Each row is a point on a tangle of strands that fork and nearly touch. The rows are in no order.
Two points are linked if the straight distance between their rows is under 66.1. Some points are linked to none.
k_644: [ 24.0  10.5  23.4  39.2  26.1  -0.1  10.1 -22.6 -14.1  14.4   4.7   3.8
  15.3   9.4  18.5   1.1  -1.3  50.6  -6.5  24.3 -15.4   2.9 -50.3  -1.7
 -17.1]
k_972: [  4.6  21.7 -27.9   0.0 -33.8 -27.2 -18.0  -5.0  -1.6  -9.4   9.3  -5.5
  -1.4  -3.3   7.1  17.2 -23.1 -43.6   2.3   4.0   0.0  14.4   4.8  17.8
  -9.3]
k_899: [ 36.7  15.9   1.7  12.5 -13.4  -0.3  13.1 -22.8 -10.4 -24.4 -12.9 -11.6
  10.0 -11.4 -15.8  16.6 -28.2  -5.7 -20.7  23.5  13.5   7.6 -18.4  47.0
 -24.0]
k_449: [ -2.4 -28.9  -1.0  31.1  -0.6  -6.6 -13.6   7.5  24.3 -21.7  -1.8   5.4
 -13.0  -0.8  -0.1 -26.1  -9.1 -16.3 -11.9  30.2  26.3  10.5 -15.6 -17.5
  17.3]
k_133: [-25.7 -13.4  25.7 -20.3  -8.0  15.0  17.8   6.5   0.4   3.2   5.5  10.0
  -9.9  -8.3  14.2 -36.1   7.1 -21.3   9.7   5.4 -15.1  14.3 -22.6 -27.7
   7.1]
k_984: [ -5.1   8.8  10.3 -10.7 -19.5  -8.5  -0.8   4.9  -2.6   1.7  -3.2  -8.2
   2.3 -11.7  -1.3  16.8 -16.9  -4.0  28.6  -5.1 -45.1  23.0 -19.5 -14.4
   5.7]
k_569: [-14.0   1.3 -14.1  -3.1 -10.8 -29.8 -40.9 -18.0  15.0 -15.9 -10.4   2.1
  -0.5 -12.5 -14.1   7.6  -6.1 -25.8  -2.8  -3.9  21.0 -19.6  18.2  18.7
  -6.2]
k_752: [-12.2  -8.1  17.5   6.1   6.8  24.5   3.0  12.8  27.0 -15.8 -16.3  -0.4
   2.2   9.8 -32.5  11.0  -6.3  20.9  -4.4  -7.6  -8.7  -9.2  14.2 -12.4
  12.2]
k_482: [ 45.3  -6.8  21.1   8.7  -8.5 -30.7   0.4 -18.8   5.9 -10.7 -24.8   5.4
 -27.9 -10.0 -13.5  -9.3 -44.5   5.8 -11.1   8.2  11.5  21.4 -13.8  24.5
  12.9]
k_505: [  4.7  19.6   6.5 -16.3  11.9  -5.0 -12.0   3.2  -9.8  11.5  16.8  17.2
  24.7  -2.8   1.6  14.0  30.0  26.8   3.2 -27.4 -47.2  -9.9   2.1  -9.6
  -6.0]
k_854: [-12.1 -10.5   3.7  -8.0  -5.7  29.4  -7.0  12.1  30.5 -13.0  -7.3  -8.1
  -4.3   8.8 -22.8  28.5 -12.7   7.1   5.0 -26.9 -26.7   1.9  23.2  -5.5
  26.1]
k_34: [ -4.7 -11.3 -24.4 -34.3  12.5  -9.1  -4.4   7.8  12.6  21.1  32.2  19.4
   3.9 -16.5  32.9 -23.2  27.7 -30.5  17.1  13.5 -24.0  23.8  13.2 -29.5
   2.8]
k_792: [-30.9 -12.5 -31.6  -1.6  15.0  15.6  -3.3   5.6  -2.2 -14.6   9.4  -4.2
  27.1  -4.3  -2.2   1.0  38.2  -6.4 -12.3  -7.1  20.1 -26.4   6.9   8.6
   3.7]
k_577: [ 20.8   1.6 -12.4  -4.2   6.7   6.3   6.0 -16.2 -12.7  -1.9  -0.2 -20.4
  -3.0  26.6  -0.4  30.7 -18.1  -7.4  16.9  -2.5 -12.6 -30.8  17.5   5.6
 -16.3]
k_534: [  2.5  -6.0  10.9  23.4 -13.9   1.5 -11.4 -12.2  40.0  -3.2   5.4  -2.0
 -27.2  -5.2  -6.8  -7.6   0.2 -15.3 -39.1  -8.7  33.5   2.6  17.5  -2.4
  34.5]
k_720: [ -9.4 -10.2   8.6 -27.5  -1.4  17.6  20.6  10.6 -16.7  32.5  22.1  15.3
 -10.9   2.6  33.4 -40.6  21.4 -17.9  -2.8   3.5 -16.1  13.8 -13.6 -22.0
  11.5]
k_464: [-28.5  -4.6 -14.0 -11.2 -16.2  -3.1  -1.5   4.6  -0.8  -8.4  21.1   8.6
 -26.9 -10.5  30.4  11.8   9.6 -46.9  -5.1 -28.0  20.9  12.5  22.7  -2.6
 -21.7]
k_924: [-10.5  -6.6  21.3  17.2 -10.7  29.4   2.6   1.6  35.4  -1.3  -1.8   7.7
 -29.1  -9.9   7.2 -14.3  17.7 -19.6 -36.3 -19.7  27.0  23.7  19.1   6.3
  18.7]
k_125: [-20.9 -23.0  16.6 -11.3   2.8  19.5 -13.2  -1.8  59.4 -21.6  -7.1  19.4
  -7.5 -15.5 -16.6 -26.6   1.8 -13.0 -17.6  13.8   5.9  14.5  11.5 -22.7
  23.1]
k_835: [  0.7  24.0  19.3 -23.9 -37.2 -33.7   7.6 -21.9 -13.6  -3.1   3.7  12.4
 -22.8 -21.0 -23.3  -9.2 -17.4  -7.8 -24.4 -11.6  16.0  16.0 -10.2  25.1
   2.0]
k_637: [ 16.2  -4.1   4.9  35.9  15.5   9.9  18.4  13.6  -6.4   8.4 -13.7   1.0
  16.9  -4.0   4.1 -11.7  17.2  29.6 -10.5  24.8  17.6  10.1 -26.8  -0.6
  -2.2]
k_268: [ 18.2  45.1  11.1 -27.2 -36.4 -20.0  16.7 -22.2 -13.0   0.8 -12.8  10.5
 -17.4 -19.8 -19.5   1.7 -26.2   2.0 -16.4 -15.7   7.1   9.3  10.3  28.6
 -27.4]
k_168: [-12.9  -7.4 -12.6  -5.2   9.0 -36.6 -45.4 -19.8   5.8 -15.8 -18.7   4.4
  14.8  -6.6 -22.8  -6.6  -3.4   1.9   9.0  10.9  30.3 -36.3   7.7  14.4
  -5.1]
k_578: [ -6.0 -15.7 -23.4  32.3   6.5  30.9   5.7   5.1 -21.9  -7.2  -8.0 -22.1
  27.0  10.3  -3.7  19.0   4.6  30.5  -6.6   9.6  14.9  -4.3 -27.0  22.1
  -1.2]
k_367: [ -3.8  19.8   4.3   5.4  -9.9   4.3  20.5   3.0 -43.3  16.9  21.1 -14.5
  13.5   0.1   1.1  12.8  22.5   4.9  -5.3  -1.4 -11.8   5.6 -28.4  14.3
 -12.6]
k_139: [ 19.0  -0.2  17.4   8.3 -16.6 -34.3 -19.5 -11.0   4.2  -0.3 -20.5   3.6
  -4.6  -8.6 -17.2 -18.2 -31.9   9.9  -2.9   8.1  11.7  19.3 -20.7  21.7
  19.0]
k_236: [-19.6 -31.7  -8.6   5.7   9.9  -9.9 -25.9   5.7  18.0 -18.6   1.0  14.5
  -4.1 -16.0  -4.9 -29.5   5.5 -26.6   6.0  30.8  15.1   4.1  -5.8 -22.5
  -0.4]
k_300: [ 22.1   1.5  30.1  37.6  16.6   8.2  28.4 -11.8 -20.9  -1.8 -16.4   3.3
  11.3 -15.2   9.5  -8.9  13.2  41.2 -11.7  19.4  11.3   2.0 -47.8   5.1
 -21.6]
k_170: [ 17.7  21.9  -5.8  -8.1 -29.0  -2.2 -36.5 -24.2   4.1 -20.5 -32.9   0.2
 -20.3 -18.8  -4.3  -1.0 -37.5 -22.8  -7.8 -21.4  14.1   1.0  17.6  32.1
  -4.9]
k_596: [ -6.0  -1.4   4.4  -3.0 -10.8  -6.8   4.8  15.8  -2.0  12.1   7.3  -4.5
  -9.0  -2.8   6.3   1.5  -0.5  -4.2  18.3 -11.6 -20.0  26.1  -5.0 -11.4
  17.3]
k_779: [-34.9   6.8  11.5 -37.4 -11.5  -5.9  22.2  -7.0 -33.1   6.9  11.3  19.9
 -22.3 -14.7  16.8 -26.8  10.2 -20.7   7.5 -17.0   9.9  -9.7  -0.7 -16.7
 -30.9]
k_297: [  3.2   3.2   6.4   9.6  24.4 -28.9 -15.2  -7.9   8.6   7.0  -9.7   1.3
  20.9  16.6 -12.1 -10.6 -21.6  34.3  12.1  20.6  11.4 -18.3  -6.1 -10.4
   9.2]
k_917: [-14.6  -8.9  -4.1   2.4   6.6 -20.1 -13.6   9.8   7.6   0.9   1.5   4.5
  10.2   0.8  -3.6 -16.3   3.7  -4.3  11.4  10.2  -0.9   5.6  -0.7 -18.8
  11.7]
k_153: [  4.1  -8.1  12.1  -5.3  -2.0  -9.9  31.5   8.0  23.6 -11.2  -8.7   2.7
 -32.5 -23.3  20.1  -3.9 -11.8 -15.3  21.7   9.8 -19.2  20.3   2.8 -38.9
   0.8]
k_307: [  8.4 -11.1 -10.1 -38.2  10.8   5.5   1.5   7.3   1.3  33.1  33.3  19.2
  -5.3  -7.9  38.1 -33.0  24.5  -6.3   9.5   1.1 -33.7   9.6   7.7 -35.0
  11.9]
k_907: [ 45.6  -8.1   1.9   9.5  22.9  15.1  -0.2   0.7 -14.5  18.8  11.5  -3.7
  -9.3  13.3  27.8  25.1  -2.2  43.5  19.0 -17.6 -40.8  -6.9   5.1 -11.8
  -6.9]
k_148: [-15.4 -20.0   5.4   1.3   9.7  27.9 -11.5  -2.8  49.3 -13.6 -13.4  22.4
  -0.6 -16.2 -22.5 -37.6  11.6   0.0 -38.6  23.8  27.3   4.9   5.3  -8.5
  19.9]
k_665: [-11.0  16.9  15.8 -13.8 -33.0 -41.9   9.8  -7.7  -2.2  -0.2   9.7   7.7
 -17.0 -17.9  -7.7  -9.9 -11.8 -16.9  -2.5   0.8   3.9  14.6  -2.0   2.2
   6.3]
k_780: [-28.3  15.6  26.6 -49.3  -0.7  -3.4  13.3  -7.1  41.3  12.2   9.7  23.1
  10.2 -19.9  -2.5 -32.7  26.6  -7.0  -3.7   2.3 -13.8  25.0  21.1  -5.8
  14.1]
k_818: [  7.6 -37.4  -0.8  22.5  17.0   6.0   2.1  20.1 -12.1   4.1 -19.7   9.2
 -20.1  -1.4  30.3 -29.4   8.0 -12.2  13.6  14.5  12.6   4.9  -6.2 -22.8
 -11.6]
k_764: [-25.6  -8.8  -9.9   1.5 -22.8  13.2 -21.7  14.4   1.4   0.2  17.7  -1.8
  -6.4  -4.1  18.4  19.7  11.8 -38.2  -6.6 -36.6   6.2  17.6   2.0  11.5
   7.2]
k_346: [  3.6  -3.2  -6.1   7.7  10.6  30.9  -1.7  31.7  -6.5   2.1  15.5  -3.3
  34.4   1.6 -16.2  25.9  25.0  20.4  -5.6  -9.0 -22.0  14.2  -5.0  11.3
  -5.1]
k_368: [-13.9 -15.4  -1.8  -3.5  17.8  18.0   7.7  10.9 -12.5  -4.9  -7.7   0.7
   6.7  -0.3  -1.3 -11.4  24.8   0.6  -1.0  -4.4   8.9 -26.8  -2.3  -4.5
  -6.6]
k_684: [  4.6   5.7 -20.9 -12.9  22.2  -8.5  20.2   2.8  19.1  12.7  31.6   1.6
  10.9  24.8  -0.2  -7.0  20.0  -5.4  -7.1  14.3  -8.4 -17.0  30.8 -24.6
  17.2]
k_993: [-13.8  -5.9  32.0  -4.9  -1.0  24.6   6.6  -8.4  -3.4 -14.9 -18.1 -11.7
   7.2  15.2 -36.7  16.6 -16.1  24.1   8.0  -6.2 -19.0 -21.8 -11.2   0.7
  -2.7]
k_184: [ 14.9  17.0   4.4  15.5 -10.4  -3.5 -20.4  -5.5  -4.5  11.0 -21.0 -10.2
  10.2  13.1 -13.8  -6.0 -22.5  22.3  -3.9   5.5  16.3   3.6 -11.7  38.5
  11.7]
k_243: [  2.5  -8.6 -13.6  22.8 -14.6  25.4 -24.2  12.7   6.3   1.8 -11.4 -12.6
  -2.1  17.7  -5.0  19.6 -14.1  -4.1  -3.7 -15.2   0.1   8.7   3.0  16.8
  13.5]
k_453: [ -0.5   0.9 -12.9   4.3   9.8 -16.5 -38.3 -24.3   0.9  -5.5 -26.3  -5.7
  25.9   5.5 -13.8  -5.4 -28.9  13.9   4.1   4.2  34.5 -35.0  -4.5  35.2
  -2.3]
k_808: [ 16.3 -38.0   2.7  20.8  12.4  38.4   7.9  18.1 -21.7  -8.2   0.5 -18.4
  -2.9  22.4   5.5  23.1 -10.7  10.3  12.9  -6.2  -7.7 -10.7 -11.3  -0.6
 -10.6]
k_322: [ 12.7  -7.8 -27.2  13.3  -4.6  -0.1 -13.9  15.8  14.7  17.4  -3.2 -13.4
 -14.3  27.4   7.4  15.5 -17.7   5.8  13.4 -11.7  -5.8  11.6  26.5  -1.8
  31.8]
k_908: [ 31.6  16.6  -5.6  14.4 -13.8 -15.9  15.2  -4.3  -8.4 -14.2   1.8 -10.4
   5.7  -3.9  -6.2  22.5 -11.8 -20.4 -13.3  23.8   6.7   6.3 -11.9  21.5
 -24.4]
k_329: [ -2.2 -20.6 -23.2 -14.2  -8.9  17.5 -14.1  15.8  18.5 -10.5   4.0 -13.3
 -15.4   0.3   3.1  38.3 -15.8 -17.2  22.7 -29.0 -29.9   0.6  19.4  -5.2
  13.0]
k_847: [ 15.3  -2.0 -10.2  38.6  12.0  12.6  28.3  14.5   7.5  -1.8   0.3  -5.1
  12.9  10.6  -3.1  -2.8  19.1  16.1 -25.5  25.9  27.8   4.9  -5.4   6.8
   6.2]
k_67: [-11.9  15.9 -20.9  -3.9 -19.0 -32.0  -3.9  12.0   5.6   5.6  25.9   3.6
   6.3  -7.6  11.0  14.9  12.3 -37.9  -0.2  -1.4   4.1  25.9  15.5  11.8
  -4.6]
k_802: [ 10.3  15.2   4.3  23.8  23.1  -3.7   0.9 -27.1 -17.8  16.9  19.7 -17.5
  36.9  24.8   1.3  16.9 -17.4  51.1 -10.0  38.4 -19.0   7.4 -46.0   2.5
  -9.7]
k_102: [  1.6  13.2 -17.7  13.9  -3.1 -18.1 -44.6  -8.3  12.6   2.6 -17.8  -1.4
  21.6   6.1 -20.5  -2.6 -18.1  15.6 -11.3   8.2  31.8  -2.3   1.6  32.8
  17.3]
k_935: [  7.6  -4.6  39.3  12.8   0.4  33.1  20.3 -12.4 -11.1  -6.3 -12.9 -25.6
  -2.0  14.4 -24.2  21.8 -13.2  23.2  -1.2   7.7 -20.6  -0.4 -21.4   5.3
 -17.2]
k_304: [ 24.9  51.2 -10.4 -31.9 -27.8 -11.8 -10.2 -21.2   0.4  -6.5 -29.8   0.6
 -16.8 -20.3  -7.6  -3.2 -37.3  -2.4   4.8 -16.7  -2.4  10.7  28.9  35.5
 -12.2]
k_976: [ -5.5 -25.0 -33.1  16.1  28.3  19.0   6.3  13.6  -6.0  -4.5   9.4  -2.9
  15.8  26.0   8.6 -10.7   6.6  10.9  -6.0  26.5  26.0 -22.3  -7.0 -19.3
  10.9]
k_443: [-12.3   7.8   5.6 -13.3 -19.8 -43.7  14.7  -0.7  21.7 -13.2  18.3   7.5
  -9.2 -29.1   6.6  -0.3  -7.3 -33.2   9.1  16.6 -11.8  36.2  -3.7 -19.6
  -2.9]
k_122: [  5.9  26.6  -0.6 -16.9 -28.1  -5.3   1.8 -17.5  -3.8 -10.0  -4.9 -18.9
  -4.5  -7.9  -4.9  19.7 -38.3 -18.4  24.7   9.9 -43.2  16.3  -7.2  -3.7
  -6.0]
k_43: [ 40.2  17.1  16.9  15.8  21.8   7.6   2.6 -10.3  -6.7  12.3  -8.1   4.1
   6.1   5.9  12.0  28.7   2.2  37.4   0.7  -8.5 -39.1  -2.8  -1.8   2.9
 -23.2]
k_992: [-23.7  -1.2  -9.2 -34.2   7.9 -31.7 -10.6  -6.9   9.8   8.7  25.9  16.6
   3.6 -20.9  19.6 -22.0  16.1 -22.4  27.0   8.7 -26.3  15.7   6.2 -36.9
   1.3]
k_244: [ 23.2  -2.9  12.3   4.7   8.9 -11.4  29.2  -4.0   7.0 -10.0 -24.0  -5.3
 -37.3 -11.9  19.2  10.6 -19.0   3.8  19.5   1.1 -13.5  -6.3  10.5 -27.4
 -13.1]
k_912: [-12.3  16.1   7.2 -12.3  -3.9 -45.9 -16.8  -7.3 -25.7  10.5  -3.0  11.3
   4.2 -20.8   1.4 -19.8   8.9  -3.0  17.3   1.1  -0.4  -6.2 -12.5  -7.9
 -14.8]
k_199: [ 14.4  12.9 -11.2  -1.2  21.8   7.8 -22.3 -18.2  -9.1   3.1 -26.1 -13.7
  29.8  17.9  -5.3  12.0 -31.7  11.4  14.8  -3.1  10.1 -33.5   6.1  35.6
 -17.3]
k_551: [  8.5   3.3 -13.5 -26.9   1.7 -10.0 -25.4  19.5   3.4  13.7  33.8   4.2
  28.3 -12.1  -2.1  18.6  15.8  19.0  18.2 -27.0 -51.8   8.1   9.4 -12.4
  15.2]
k_872: [ 19.2 -21.7   9.4  12.5  25.1   1.6  17.8  -0.7  15.1 -18.1 -28.4  -4.0
 -18.1   3.6   5.3  10.7 -10.5   1.2  16.8   0.2   3.2 -23.3  21.6 -22.6
 -15.8]
k_647: [-26.1  27.7  27.4 -30.9  -6.1 -12.8  18.0 -15.0  -8.1   1.3  -8.3   8.2
  -1.2 -10.6 -25.1 -11.4  23.9   4.2  -7.9 -20.2   7.4 -28.0  18.0   7.9
  -3.8]
k_994: [  0.9 -14.7   6.0  14.3  -3.3 -17.2   9.8   2.7 -20.6  -3.0 -15.0   6.1
 -31.9  -7.7  23.3 -16.1  -5.8 -16.8   9.4   8.2  25.8  -1.3  -7.2  -7.7
 -20.6]
k_2: [-16.8  15.9   3.4 -19.2   1.2 -39.0  -3.7  -8.9 -19.9  14.4  21.3  20.1
   1.8 -13.8  19.9 -25.5  18.6 -10.3  16.6   4.7 -21.1  -0.2  -9.3 -33.1
  -7.7]
k_913: [ 16.8  14.5  -4.5  16.1  19.3   7.5  -3.0  -6.2  -4.4   8.0  15.9 -13.3
  43.1  22.2 -19.9  29.5  -2.3  41.8  -8.4  28.8 -19.1   3.2 -17.2   0.1
  -6.3]
k_41: [ 17.7  17.9   1.0  15.9 -11.0  -3.1   5.6  -2.7 -25.3  10.1   3.5 -13.3
   7.5   9.6   2.8  20.0  -5.8  -3.3   4.3  12.5 -12.8  11.7 -18.3  13.5
 -18.0]
k_387: [ 14.4  29.5 -17.9  -8.9 -28.1 -14.9  -9.1 -20.6  -7.4 -18.3   2.0 -14.6
   6.4  -0.4   0.0  10.5 -39.4 -36.7  14.0  19.6 -20.2   9.6  -5.9  11.9
 -14.3]
k_888: [ -0.8  -6.8  17.2   3.4 -11.5  -9.4  17.0  -9.2 -41.0   1.5 -12.6  -2.2
 -30.6   3.1  18.0  -8.5 -20.5  -6.0  10.3  -6.9  27.6 -16.5 -21.3   6.4
 -25.2]
k_281: [-16.8  -2.3  26.7 -30.9   3.8   2.4  16.2  -4.7  53.0 -19.6  -0.1  20.2
   9.9 -22.8 -17.9 -23.0  17.2 -18.2 -16.3  17.7  -6.5  14.5  15.2 -10.6
   7.2]
k_427: [ -8.5   6.4   0.6 -29.9  15.2  -5.4 -19.9   4.9 -26.2  13.7  -0.7   6.4
  18.2  -0.1  -7.9   8.5  25.9  15.3  13.3 -37.5 -20.8 -36.3  17.4  -0.6
  -6.9]
k_463: [-20.0 -17.6  13.0 -33.5   0.7   8.6  18.3   6.1  25.2  -5.3   6.8   8.8
 -18.5 -19.0  24.8 -19.6   2.2 -22.0  22.3   2.8 -31.2  23.7  -5.4 -42.5
  11.0]
k_558: [ 13.2 -30.5 -11.5  18.3  28.9  27.2   7.2  17.1 -19.5  -6.3  16.1  -6.6
  17.2  20.2   4.5  11.7   2.7  22.7   8.1   8.9  -2.9 -14.5 -18.8 -18.0
  -4.6]
k_211: [ -8.2  13.1  -5.0  -9.9 -29.1  -3.4 -25.1 -26.1   7.7 -22.8 -13.1  -3.0
 -17.0 -11.1  -8.1  20.6 -22.7 -34.2 -11.4 -24.5  16.1 -22.6  22.2  16.9
 -14.0]
k_733: [-12.7 -15.8  13.3  11.8  28.5  28.8  15.9   1.0   0.5  -9.2 -17.9   1.3
   9.8  20.7 -15.5 -17.8  -3.6  42.9  -8.4  14.8  19.4 -28.9  -9.5 -17.0
  12.5]
k_456: [ 10.7  19.0 -16.4   4.3  -0.9 -17.0 -19.1  18.8   6.5  30.0 -10.7   1.9
   6.7   6.3  -4.7   8.6  17.5   8.8  -0.2 -20.7   1.6  13.9  39.4  22.1
   8.9]
k_648: [ -2.6 -33.4  -7.2   6.1  26.4  17.7 -13.6  12.4 -16.2  10.1 -21.7  17.9
  -5.4 -14.7  19.9 -40.7  30.5  -7.5   8.7  18.9  20.3  -7.3  -6.6 -15.2
 -20.0]
k_441: [ -7.4 -14.0  19.0  14.7  10.4  24.4  23.0   2.1 -10.7   8.5  -4.2  -0.7
  -8.0  26.8  -1.6 -32.3  -7.5  25.9  -2.1  20.8  13.1  -8.6 -21.1 -22.6
  26.0]
k_419: [ 34.8  -4.2  12.4  22.4 -19.0  -4.5   0.4 -12.0  -1.7 -25.3 -17.3  -5.6
 -12.2 -12.9 -16.4   6.3 -29.5  -8.1 -27.1  10.7  22.3  18.2 -30.5  41.4
   1.3]
k_216: [-13.7  -3.6  10.0   4.8  -3.2  11.5   8.6   6.3  11.8  -3.3  -4.7   4.5
 -11.8  -3.8  -2.8  -6.4  18.1 -12.8 -13.0 -12.2  15.1  -2.3  14.3   6.4
   5.3]
k_296: [-17.7  -1.1  17.0 -10.9 -19.0   9.5  27.2   8.1 -45.8   8.4   9.3   3.1
 -25.9   4.9  19.3 -10.0   6.2 -15.4   6.6 -19.4   8.5  -1.8 -23.1  -5.0
 -16.7]
k_249: [ 23.2  16.8  -5.5   8.3   8.5  19.7 -22.8  21.1 -12.2   9.6 -10.1  -5.8
  39.9  -1.1 -11.6  30.7  12.2  24.8   5.2  -9.4 -34.6  20.8 -12.3  23.5
 -13.6]
k_701: [-15.9  -0.5 -39.3   0.1  15.8  -5.0  -0.6   7.6  12.2   9.7  34.0  -2.1
  13.1  29.3  -3.0 -13.4  21.9  -9.0 -11.9  11.1  21.8 -18.5  24.6  -7.9
  27.6]
k_5: [  7.4 -18.8   5.2  42.5  -6.1  11.5  -1.8   1.0  22.6 -20.7  -4.2  -3.0
 -19.7   3.4  -1.3  -5.1  -8.5  -9.8 -26.4  10.0  32.6   4.6  -7.6  -1.9
  15.9]
k_460: [-15.9 -22.3 -37.1  32.7  13.9  12.9  -5.0   4.9  -9.8 -15.0  -0.9 -11.7
  22.2  14.6  -0.7  13.3   0.3  19.9  -6.1  15.6  30.7 -21.5 -14.5   4.6
   7.3]
k_820: [ -8.6  -9.8  -4.2   1.5  -6.7  31.4  -2.4  32.9  -1.2   1.3  19.3  -5.5
   7.2   6.9  -0.6  25.5  26.2 -11.1  -8.1 -31.4  -9.2  18.7   6.0  17.7
   8.5]
k_543: [ 32.6   9.5  29.8   9.0   9.0  15.6  17.9 -14.8  -2.1  -2.6 -28.7 -13.0
  -3.9   6.9  -6.7  26.9 -16.6  23.6   8.0   3.3 -22.0  -8.8   0.1   8.6
 -27.1]
k_556: [ -5.3  29.3  -0.7  -5.6  -5.7 -13.8   8.5   2.1 -49.1  36.0  26.7  -1.8
  10.3   6.0  12.3  -5.8  31.1  11.8   0.0 -15.2  -2.1  -3.6 -15.6  12.0
  -3.1]
k_584: [ -4.9  27.4  11.5  -9.2  -7.4 -32.8  -5.7  -5.6 -39.3  30.7  -5.4   5.5
  -3.0  -1.3  11.7 -15.7  10.5  13.7  12.6 -13.9   1.4  -2.1  -7.8   5.7
  -7.4]
k_743: [-37.8  -2.9   1.2 -26.1 -15.2  -0.8  11.5  -5.7 -15.6  -3.3   8.5  15.5
 -35.4 -16.1  20.0 -14.5  10.0 -32.2  -4.0 -29.9  34.1  -4.1  21.7  -6.6
 -34.2]
k_653: [ 12.5  22.4 -16.3  -0.1  10.8 -26.4   6.2  -0.8  -5.5  22.3  43.2  -0.1
  19.6  24.9   2.0   5.0  18.6   8.7  -0.9  10.7 -16.2 -10.3   2.9 -14.9
  16.4]
k_292: [-14.9 -14.9  -5.6  34.4 -10.8  44.5 -25.6   2.8  -7.8 -15.6 -14.5 -19.0
   9.5  13.0  -9.4  22.8 -16.3   7.3 -11.8  -0.9  12.0  -1.5 -27.6  18.4
   4.2]
k_554: [ -3.3 -11.6   2.7  11.5  12.5  11.2  -6.9  10.7  23.6  -2.2 -21.8  17.1
   1.4 -17.5 -20.5 -39.5  24.5  11.5 -26.0  12.8  31.0  11.0   1.9   5.7
  12.3]
k_166: [-29.0  21.2  36.9 -36.5 -14.9  -9.9  15.2  -8.8  12.4   7.6  -1.3  13.0
  -4.0 -14.1 -17.1 -19.1  15.5   1.7  -2.0 -19.7  -7.9   3.4  15.4   2.1
  13.3]
k_127: [ 10.4  -3.8 -30.5 -20.9  -8.4  -4.9   4.7  21.3   4.6  -2.0  22.1 -12.6
 -14.3  -6.6  19.1  35.2  -0.5 -20.9  23.6 -20.7 -27.0  12.1  21.3  -7.5
   0.2]
k_470: [ 15.9 -26.6  -5.5   4.3  15.9  22.6  -2.6  -2.9 -18.5  -1.6 -11.4 -17.1
  -8.5  31.2   8.5  23.5 -24.3   8.4  22.9 -19.2   0.5 -37.2  11.3   8.1
 -14.0]
k_506: [ 12.8   9.2 -24.2 -24.2   0.2 -22.1  -5.1  15.8  -0.3   7.1  36.6   1.5
  12.2 -15.7  17.3  27.8  18.8 -11.0  15.7 -19.0 -40.4  11.1  16.5  -8.7
  -2.5]
k_547: [  2.7 -16.8   4.4   4.6   5.6  20.2  25.0   2.9  -3.1   8.6  13.5  -7.8
 -17.6  32.0   1.7 -12.1  -0.5   6.6   3.8   1.9  -3.1 -11.1   2.9 -25.5
  17.1]
k_562: [-12.7 -29.2 -11.5  -6.0  20.3  32.9  13.5  13.7 -25.4  -8.4 -11.6   6.8
  -2.3 -14.4  19.8 -17.9  34.2 -21.1   0.2  -0.1  14.6 -23.9  -8.6  -9.3
 -27.2]
k_412: [-12.7  16.3  16.0 -30.4  -0.8 -13.7   1.2 -14.4 -16.1  -1.7 -19.3   0.8
   3.0  -7.4 -15.6  12.5   1.0   1.8  11.7 -27.3 -10.0 -32.3  14.6   3.0
 -19.8]
k_788: [  5.0 -18.0  -7.7   5.3   8.8  12.4   2.8  12.9  -1.2  17.3   7.3 -11.6
 -20.3  32.8   4.0   3.4  -8.9  16.6  11.1 -16.2  -4.7 -13.8  23.3  -8.2
  28.0]
k_371: [ -0.3  -0.4 -10.8  28.1   4.4  18.0   6.7  16.7  27.0  -0.7 -10.7   8.4
   5.2  -4.5 -15.2 -24.0  20.5  24.2 -42.9  20.2  39.2  11.5   5.0  13.6
  25.0]
k_842: [-12.2   6.0  20.5  -8.1 -22.6  -0.2  39.0   0.4  18.6  10.0   4.6  -3.5
 -49.3   1.1  15.1 -10.8  -7.5 -13.7  -5.0 -10.2   1.0  21.4  18.8  -9.9
  22.3]
k_261: [ 15.4  15.0 -15.4  -3.1   0.3   0.7 -14.4  -8.9   7.1 -12.9 -16.4 -14.4
  18.6  14.4 -14.5  28.3 -17.4  -8.8  11.5   0.6  -4.5 -22.6  23.5  23.1
 -15.6]
k_542: [ 29.6  17.9 -20.4  12.6   9.4 -15.3  -4.9   2.3  -0.6  16.7  24.9  -9.8
  29.3  20.8  -1.7  31.0   4.8  15.1   0.3  12.1 -23.5   1.9   6.5  -2.9
   0.4]
k_871: [ -4.3  -9.0   5.7  18.9  18.9   0.4   1.5  -4.4  14.5 -10.6 -15.1   0.1
   9.5  19.7 -19.8  -7.8 -19.2  36.7  -7.0  19.8  32.9 -24.1  -5.0  -4.3
  15.7]
k_834: [-20.9  -0.1  -3.1 -18.7  -9.4 -23.1   2.2  11.9  24.2 -10.2  16.7  11.7
  -2.4 -28.4  14.7  -0.1  12.4 -36.2   7.9  -0.6  -5.1  38.9  15.4  -5.3
  -9.1]
k_546: [-34.2   1.5 -34.3   6.3   3.4  18.7  -4.5   0.5  15.3  -3.9  27.7  -5.0
  20.8  12.3  -8.4   4.2  28.9  -5.1 -29.8  -8.4  29.1 -20.0   8.7   7.7
  26.4]

A fork is a point with three links, a tip a point with one. Leave the first point through the second and follow the links. Name the first fork or tip that comes.
k_322, k_243 => k_453
k_554, k_148 => k_907
k_834, k_67 => k_368
k_184, k_139 => k_872
k_558, k_976 => k_297
k_994, k_888 => k_249

Follow the links from the first point to the second, and from the first to the third. Name the last point that the two ways share.
k_464, k_701, k_972 => k_368
k_984, k_648, k_546 => k_368
k_133, k_470, k_211 => k_453
k_547, k_304, k_419 => k_453
